The views of a scene show one set of named points, each view turned or mirrored, and shifted as a whole, with a little noise and some points left out.
(in the rows, 128 means zero)

Scene 1
View 1
ser: [111 115 180 178 122 126 125 115 150  96 132  95 160 150 102 146 128 122
 154  92  98  71 165  47 185 113 140 144 132 163 125 126 181 140 146 134
 114 122 138 120 148 125 160 170 143 135 117 174 100 145]
mogi: [100 128 160 112 115 104 130  99 166  78 112 106 166 177 134 186 120  99
 123 128  72  98 160  90 159 126 145 151 133 111 163 110 183 169 122 176
 136 107 160 162 103 156 194 172  87 119 140 155 126 152]
Lekuz: [ 60  89 251 115 131 117 156  94 203  98 143  87 181 187 114 175 129 130
 126 152  88  97 162  75 126 123 182 146 184 110 193 140 147 104 106 125
 152 160 139 163 162  84 222 177  70  99 114 116 139 197]
gada: [120 195 165 129 130 158 168 128 153 101 136 115 113 123 123 123 116 121
 138  70  90  94 166  40 125 110 126 103 116 141 121  77 174 188 115 120
 134 108 153 135 162 148 172 110 166 120 126 157 102 147]
Kuru: [116 127 131 163 125 117 111 113 124 109 113 104 173 140 101 152 148  78
 131 111  89  83 160  81 187 115 109 148 121 136 142 111 196 142 141 147
 114 120 142 112 125 148 131 160 146 144 117 181 104 130]
bibu: [ 91 161 183 112 131 151 173 120 164 121 146 118 131 149 112 137 125 107
 123 103  91 108 171  53  96 109 151 110 143 118 156  97 171 145 106 106
 149 135 151 146 182 130 179 117 139  87 101 130 117 155]
Fem: [125 140 113 203 129 143 113 145 124 102 114 113 148 126 115 154 145  91
 140  79 104  73 174  74 176 111  91 130 124 158  96  97 189 163 141 152
 107 116 136  98 106 151 135 167 155 178 129 185 100 139]
perof: [ 97 113 140 160 124 127 123 124 150 106 120 114 162 160 117 175 140  84
 124 117  92  92 174  90 148 117 126 141 145 125 141 112 185 139 128 154
 127 131 143 128 117 143 162 173 112 136 118 155 119 148]
basi: [103 100 182 142 127  84 104  78 128 100 113  75 216 147  83 148 159  85
 136 144  78  74 140  84 222 125 127 174 129 130 190 138 192 106 144 137
 116 132 135 118 144 118 138 171 135 131 111 182 113 139]
kuza: [104  95 150 163 106 122 121 104 158 112 121 122 155 190 104 169 117  98
 136 125 102 101 169  82 173 107 145 160 138 136 120 133 185 149 141 165
 109 114 149 128 120 151 151 179 116 134 116 162  97 135]
Petib: [ 95 110 158 135 115 131 141 102 175 112 117 127 151 191 117 178 120  95
 119 142  99 116 167 102 140 110 142 150 153 108 134 119 171 156 115 168
 122 120 151 139 109 144 168 170  96 137 123 144 112 157]
rak: [118 151 162 158 128 137 138 116 143 102 124 105 149 137 109 136 132 111
 139  96  98  85 158  62 171 112 119 134 125 145 123 104 178 162 130 137
 115 115 141 118 139 137 152 145 154 149 126 173 100 148]
Lavem: [ 94 120 181 102 117 108 142  78 170 104 115 111 174 186 112 168 124  94
 118 156  82 115 150  98 159 119 149 159 144  98 175 124 175 147 114 158
 131 119 155 151 126 139 175 157  97 116 123 146 118 156]
mot: [106 170 166 147 138 154 155 139 146 104 140 105 135 118 118 133 138 110
 134  77  92  82 171  48 123 113 123 106 130 142 138  86 176 153 119 110
 139 131 142 128 164 129 171 127 156 122 115 154 115 155]
vor: [ 92 115 205 195 133 147 141 148 157 104 165  89 142 132  99 134 131 138
 162  59 105  57 185  10 140 109 156 116 150 183 126 124 174 112 144  90
 132 151 128 123 196  99 179 162 155 107  95 153 109 153]
bamen: [108 120 162 155 126 132 137  85 131 152 123 116 170 156  67 118 148  80
 126 145 112 109 148  87 179  98 118 155 134 125 142 129 180 117 128 120
 102 135 135  93 167 127 100 131 171 141  90 168  84 132]
Binaf: [118 161 147 147 130 144 144 114 143 112 118 115 142 137 109 137 134  98
 128 107  99  98 159  77 157 110 109 130 126 129 124  95 176 166 119 139
 117 116 144 116 132 145 144 134 153 152 125 167 100 147]
lev: [111 140 134 158 121 149 143 125 148 125 125 133 130 159 109 150 126  92
 128 106 106 107 174  77 138 102 123 129 133 130 111 103 181 161 124 144
 117 119 149 119 133 154 143 143 143 138 112 156  97 138]
Zul: [107 141 172 127 120 133 150 100 163 111 126 117 143 165 110 145 118 108
 130 118  93 106 159  70 151 110 141 139 132 125 136 112 174 163 120 143
 123 114 152 137 143 143 162 141 132 123 119 154 103 147]
tedu: [116 143 167 168 131 133 131 117 131 109 132  95 157 125  95 126 140 108
 147  88  97  74 160  47 178 110 122 134 122 157 134 110 184 139 141 116
 116 126 136 110 164 127 142 143 169 135 110 178  98 137]
vude: [121 149 145 162 122 140 135 121 139 109 127 116 136 141 106 137 126 105
 141  88  98  89 165  55 164 107 121 131 117 148 113 103 187 165 136 137
 113 111 146 117 143 151 143 142 160 137 116 174  94 131]
ler: [109 131 171 143 124 119 130 101 161  85 109 100 168 159 123 167 130 109
 131 124  88  90 154  88 180 122 126 151 137 127 141 112 173 164 123 164
 119 113 145 133 106 138 174 171 111 157 143 167 112 162]
View 2
gada: [130 100 102 157 128  92  97 100 133 165 132 146 154 173 130 180 108 135
 134 130  92 145 128 180 153 124  80 112 135 163 152 141 121 104 135 162
 132  98  59  75 137 123 132 168 170 118 102 145 108 124]
mogi: [121 119 114 141 128  79 100 111  90  98 140 143 102 135 154 169 111 120
 166 127 194 147 186 150 142 148 149  81 103 159 132  87 102 143 145 128
 140 120 117 104 119 129  86 173 112  92  80 128  86 141]
Lekuz: [110 177 123 138 102  82 153  58  66  80 140 163 166 125 192 121  88 163
 152 109 194 149 163 128 124 170 134 128 122 147 127  78 104 120 112 121
 104  89 180 181 105 185  82 179 162  95 105 180 122 168]
Zul: [123 122 114 137 129 103 121 100 110 131 120 147 117 154 144 148 110 107
 150 132 154 146 158 160 157 126 111 101 123 161 150 116 109 120 130 147
 120 119  98 106 140 130  96 163 155 114  87 141 117 123]
tedu: [136  92 140 118 131 102 134 132 123 140  81 131 131 128 151 154 104 111
 157 131 106 149 140 159 148 130  88  96 164 149 149 127 104  96 112 140
 141 143  91  99 137 127 110 144 183 125  80 128 157  88]
ser: [139 105 125 116 118  91 127 117 117 113  93 142 134 119 167 145 100 109
 171 116 117 161 146 160 150 135 108  86 152 150 146 115  86  99 111 128
 133 150 105 113 141 138  91 141 168  98  63 131 141  84]
Petib: [127 134 101 143 128 116 120 113  92 114 137 143 108 150 156 137 111 107
 161 129 193 141 176 152 157 120 154 112 107 169 154  97  91 128 145 129
 121 125 132 121 150 140  80 166 119 111  72 147 101 119]
vor: [144 113 114 128  97  86 136 102 127 121  91 147 200 121 184 132  88 158
 161  96  80 169 124 166 128 133  70 114 182 144 139 136  84  65  99 124
 131 125 117 129 123 141 105 150 208 116  77 167 146  77]
kuza: [134 120 107 124 123 112 124 121 107 106 109 142 102 135 160 127 110  88
 177 120 174 156 174 159 160 114 135  84 124 161 152 106  80 117 132 123
 122 153 118 115 151 122  68 150 138 108  52 133 114  85]
ler: [131 111 127 127 135  92 114 120  95 113 125 137 106 127 154 167 108 107
 164 136 153 143 159 148 156 146 153  96 118 160 148  90  96 132 132 132
 140 141 114 104 147 154  94 153 123  88  72 120 122 120]
rak: [136  96 128 129 136 102 118 128 119 141 104 134 124 137 145 165 108 107
 155 136 113 144 140 162 157 130 112 101 143 158 155 120 102 110 124 144
 139 140  89  91 150 135 109 147 156 111  77 126 139  99]
Binaf: [134  97 123 137 143 116 119 134 116 155 112 129 116 151 135 166 113 106
 148 145 129 135 145 161 160 120 118 115 135 165 161 121 110 115 136 149
 138 132  88  85 153 131 113 155 148 126  84 129 133 105]
Fem: [160  64 122 130 143 117 109 180 124 146  97 114 118 125 147 171 114 104
 168 136 105 144 144 167 159 111 136 106 153 165 163 122  78 100 138 125
 167 166  93  71 165 123 108 138 128 119  51 116 135  55]
perof: [138 108 117 137 131 113 122 145  98 118 115 127 121 130 162 148 110 123
 167 126 173 141 171 150 142 123 140 109 134 162 146 104  89 114 141 119
 148 135 129 109 136 126  90 161 128 125  69 140 115  98]
bibu: [117 133 106 158 119 104 127  90 113 150 128 149 164 169 147 146 105 153
 132 123 146 140 149 163 135 123  80 130 139 159 143 133 125 103 134 152
 117  78 105 116 116 125 116 184 181 145 116 174 111 142]
mot: [136  97 119 149 127  99 115 124 122 155 115 134 164 151 147 169 105 150
 140 128 104 141 134 166 138 129  88 125 155 158 147 134 113  95 131 145
 145 105  91  93 127 129 128 166 171 134 101 152 126 112]
lev: [138 106 103 143 134 128 118 135 120 149 115 134 122 158 141 144 115 106
 154 132 144 141 155 167 159 100 117 117 133 169 164 128  97 107 143 140
 132 130  97  94 158 117 100 160 146 136  73 143 114  89]
Lavem: [110 141 126 133 131  99 131  96  83 105 127 146  96 142 153 143 110 107
 156 136 209 139 184 141 149 144 138  96 105 156 140  89 113 142 135 139
 118 115 130 128 123 140  80 172 136 110  92 139 113 153]
basi: [119 108 181  95 140  93 159 135  90  96  62 124  85  93 164 145 106  91
 175 140 180 143 177 127 138 160 118  73 152 134 133  89 108 129 106 128
 141 158 134 131 112 139  81 142 168 117  83 113 177 118]
Kuru: [138  86 143 118 144 112 128 160 111 130  82 118  95 120 147 157 115  95
 169 139 153 141 169 153 149 124 121  88 149 154 149 112  99 116 132 130
 153 155 105  92 138 115  95 147 144 130  70 116 144  87]
vude: [138  91 117 131 134 109 115 131 129 145 100 133 122 146 141 159 111 103
 158 131 116 149 146 171 159 115 100  95 145 160 156 131  99 104 130 143
 138 141  79  83 149 115 105 150 160 122  72 128 127  85]
View 3
Binaf: [125 154 106 151 109 171 122 136 143 148 167 151 111 141  95 122 117 148
 173 111 132 125 147 162 137  99 154 122 161  93 104 131 108 176  81 136
 141 101 159 147 123 105 108 139 133  94 136 161  96 115]
Kuru: [125 153  94 153 100 168 135  82 148 123 167 131 100 143 105 146 103 131
 164 112 149 120 156 150 157  83 160 115 169 102 101 130 106 184 102 137
 136  84 168 159 109  84 121 106 123  96 127 134  94 108]
Lekuz: [151 115  20 137 136 130  98 154  76 105 160 166 135 139 107 155 126 165
 164 117 110  66 110  89 114 187  91 132 172  79 113 105 160 176  94 102
  49 137 151 143 111 177 167  83 148  68 115 114 210 132]
bibu: [128 154  82 161 143 143 124 161 150 124 170 183 155 127  98 122 145 163
 168 154 102 100 130 151  80 145 107 126 136 106 110 143 146 143  78 121
 124 110 143 130 142 164 123 139 143  91 138 142 128 116]
gada: [134 162 123 161 151 175 127 161 157 157 153 171 134 123  89 103 140 160
 175 129 125 132 132 164  85 123 121 142 136  95 120 153 133 161  70 128
 159 109 157 129 148 132  94 178 131 114 144 154  88 133]
mot: [129 166 100 148 141 153 121 137 151 140 156 164 136 119 111 109 144 163
 166 143 125 131 129 170  84 124 134 119 145 103 103 138 138 173  77 143
 132  83 158 130 145 137 115 148 127 105 151 144 103 135]
perof: [133 169  91 158 119 150 143 122 133 130 165 147 107 145 109 156 106 126
 160 122 132 104 148 126 148 105 147 121 193  98 102 123 107 186  86 124
 114  92 162 154 114 118 140  94 145  77 123 121 115 124]
Lavem: [136 122  62 165 108 155 133 134 115 115 181 165 115 159  79 157  98 147
 170 109 117  74 147 100 161 132 110 142 172  79 117 129 114 165  88 104
 110 132 146 162 103 129 129  98 161  75 113 135 154  97]
tedu: [128 151  91 138 119 174 107  91 148 128 151 128 119 124 109 128 131 144
 169 114 151 134 135 173 113 102 153 110 141 109 106 131 138 175 112 139
 133  94 172 143 124  98 118 132  98 109 136 142  95 120]
kuza: [139 164  93 162 120 169 129 130 133 130 161 128 105 147  96 171 105 101
 171  97 140  96 147 121 160 101 152 124 184 109 118 123 108 166 113  99
 117 131 173 154 100 107 139  97 128  74 104 123 106 114]
vor: [144 173  77 127 165 157  91 115 135 125 125 125 139  97 136 134 165 138
 163 125 150 135 105 166  58 139 142 102 140 127 110 119 179 175 124 126
  97  99 184 121 136 141 148 127  79 107 133 111 115 158]
Zul: [135 145  92 161 124 167 122 146 137 134 166 155 122 142  85 138 118 140
 175 111 125 102 142 137 131 119 127 133 155  96 117 135 121 158  91 111
 130 128 157 148 118 124 117 131 136  88 121 144 115 111]
bamen: [109 140  68 137  75 161  94 101 155 104 185 131 131 148 102 143 125 137
 175 117 127 103 151 186 149  88 173  85 133 123  94 118 118 140 121 130
 123 111 158 155 106  99 128 108 105  74 123 173 109  71]
rak: [131 153 103 145 120 176 115 122 140 144 155 138 109 134 100 126 122 143
 172 104 144 130 140 160 127 102 152 123 157  96 108 130 120 181  94 134
 136 103 169 145 121 101 113 138 118 103 134 149  96 124]
vude: [130 167 115 157 128 177 126 123 157 142 156 137 115 129  99 133 124 129
 172 114 143 130 145 164 123  93 155 122 154 109 112 138 119 167 100 126
 148 104 170 144 123 100 111 140 116 102 130 143  77 120]
ser: [143 155  89 139 131 177 107 105 128 132 141 120 109 126 110 145 125 127
 169  95 157 124 130 145 123 112 149 121 160 106 117 122 139 183 118 120
 116 113 183 144 113 103 132 120  99 101 120 123 106 136]
Fem: [129 190 130 146 116 174 134 112 150 158 148 123  88 134 117 134 112 117
 166 106 157 148 151 168 145  70 187 112 192 106  98 125  95 205  90 147
 142  72 180 148 120  79 121 125 117  96 137 138  62 139]
View 4
basi: [151  76 113  70 117 137 117 104 122  94 129 132 122  85 113 123  77  80
 163 120 101 125  90 112  50  90 125 116 103 167 132 198 163 134 132 130
 100 177 188 161 147 120  58 130 128  46 121 161 128 132]
bibu: [188  94 113  66 106 107 138 115 117 102 134 145 107 112 144 116 131  97
 123 100 162  69 100 111 125 100 134  81 126  81  84 170 146 145  91  96
  88 181  91 191 111 157 153 148 172 134 118 101 165 151]
Zul: [173  76 103  71 118 124 116 116 124  98 124 144 130 132 158 119 118  98
 142 110 155  83  80 124 111 100 153  94 119 104 116 165 144 144  97 111
 115 172 152 169 104 142 120 143 141  94 103 118 137 159]
Binaf: [176  81 121  93 100 127 133 142 104  95 111 131 134 134 163 119 114  96
 138 132 166  87  80 150 100  84 161  93 121 129 117 169 144 135  88 114
 136 157 162 173 116 149 121 153 135 110  79 124 136 136]
Kuru: [164  67 113  99  85 128 118 132 115  96  99 121 133 122 138 118  99  83
 156 138 144 111  84 135  73  85 148 104 128 145 118 183 151 144 106 131
 129 160 181 164 127 139  72 148 116  87  75 147 126 118]
rak: [178  77 103  96 106 129 126 134 102  93 108 126 145 127 159 119 101  91
 134 115 158  94  87 150 100  78 146 101 119 130 125 183 151 130  93 113
 129 146 164 165 114 157 119 143 126 102  84 139 145 137]
bamen: [146  64 130  40 114 150 126 132 149  80 114 123 136 106 141 119 101  94
 136 130 151  97  74 148  68  71 124  73 128 173  96 191 134 132 105 138
 130 180 163 165 172 121 104 141 132 100 118 113 116 115]
ler: [161  73 108 102 126 120 118 125  97  97 117 143 120 137 155 127 117  89
 150 113 133  98  81 126 103 112 170 124 103 120 143 157 153 138 108 111
 120 163 189 150  95 140  93 152 128  59  99 148 141 155]
lev: [167  61 111  87  94 120 121 142 125  92  95 126 133 146 160 117 132  96
 135 121 176  83  78 140 110  94 154  87 140 112 101 164 136 148  87 122
 131 164 151 163 113 148 113 159 127 117  84 116 132 128]
mot: [197  94 109 100  91 111 144 136  91  99 114 127 127 114 147 115 113  90
 122 112 164  83 104 140 113  80 133  93 126 106  99 187 155 132  86  99
 108 150 113 186 112 174 145 151 150 137  86 128 172 131]
mogi: [170  79 103 101 111 104 108 105 107 111 127 157 105 141 146 124 126  90
 169 115 131  96  80  88 109 134 182 124 107  80 137 143 155 160 114 109
 102 182 175 161  71 134  77 152 139  56  93 140 135 173]
perof: [154  61 113 102  98 106 120 134 113  94  95 130 107 136 136 121 134  84
 149 116 141  99  89 115 100 116 154 113 130 113 112 159 147 152 109 123
 108 173 162 152 108 141  79 166 126  81  98 141 141 124]
vude: [182  69  96  93  91 129 117 132 115  94  99 119 154 132 161 115 102  93
 135 121 171  93  84 148 101  73 142  90 133 121 114 187 146 139  88 118
 134 147 156 171 113 160 117 141 119 116  71 132 138 132]
Petib: [144  56 113  81 124 109 113 126 127  94 109 147 104 152 152 125 149  95
 149 107 146  84  75 109 118 133 171 108 122  98 118 135 137 157 106 119
 114 187 171 144  96 126  92 165 136  68 116 120 131 152]
tedu: [180  77  97  87  98 133 126 129 110  88 107 115 151 106 143 115  87  87
 130 112 151 102  99 150  87  64 119  95 125 144 114 206 154 127  97 118
 119 144 150 170 132 162 118 132 125 111  89 146 151 123]
Lavem: [154  78 117  63 131 115 113 101 126 103 141 161  98 128 143 123 126  94
 161 111 126  91  75  90 102 130 168 108 104 102 124 146 146 154 118 115
  99 200 166 164 102 117  88 148 153  56 127 119 128 171]

Which points are out of place in each view (at most two, in the order of its rows)? Write - if all are in place.
view 1 => gada
view 2 => -
view 3 => Binaf, mot
view 4 => -
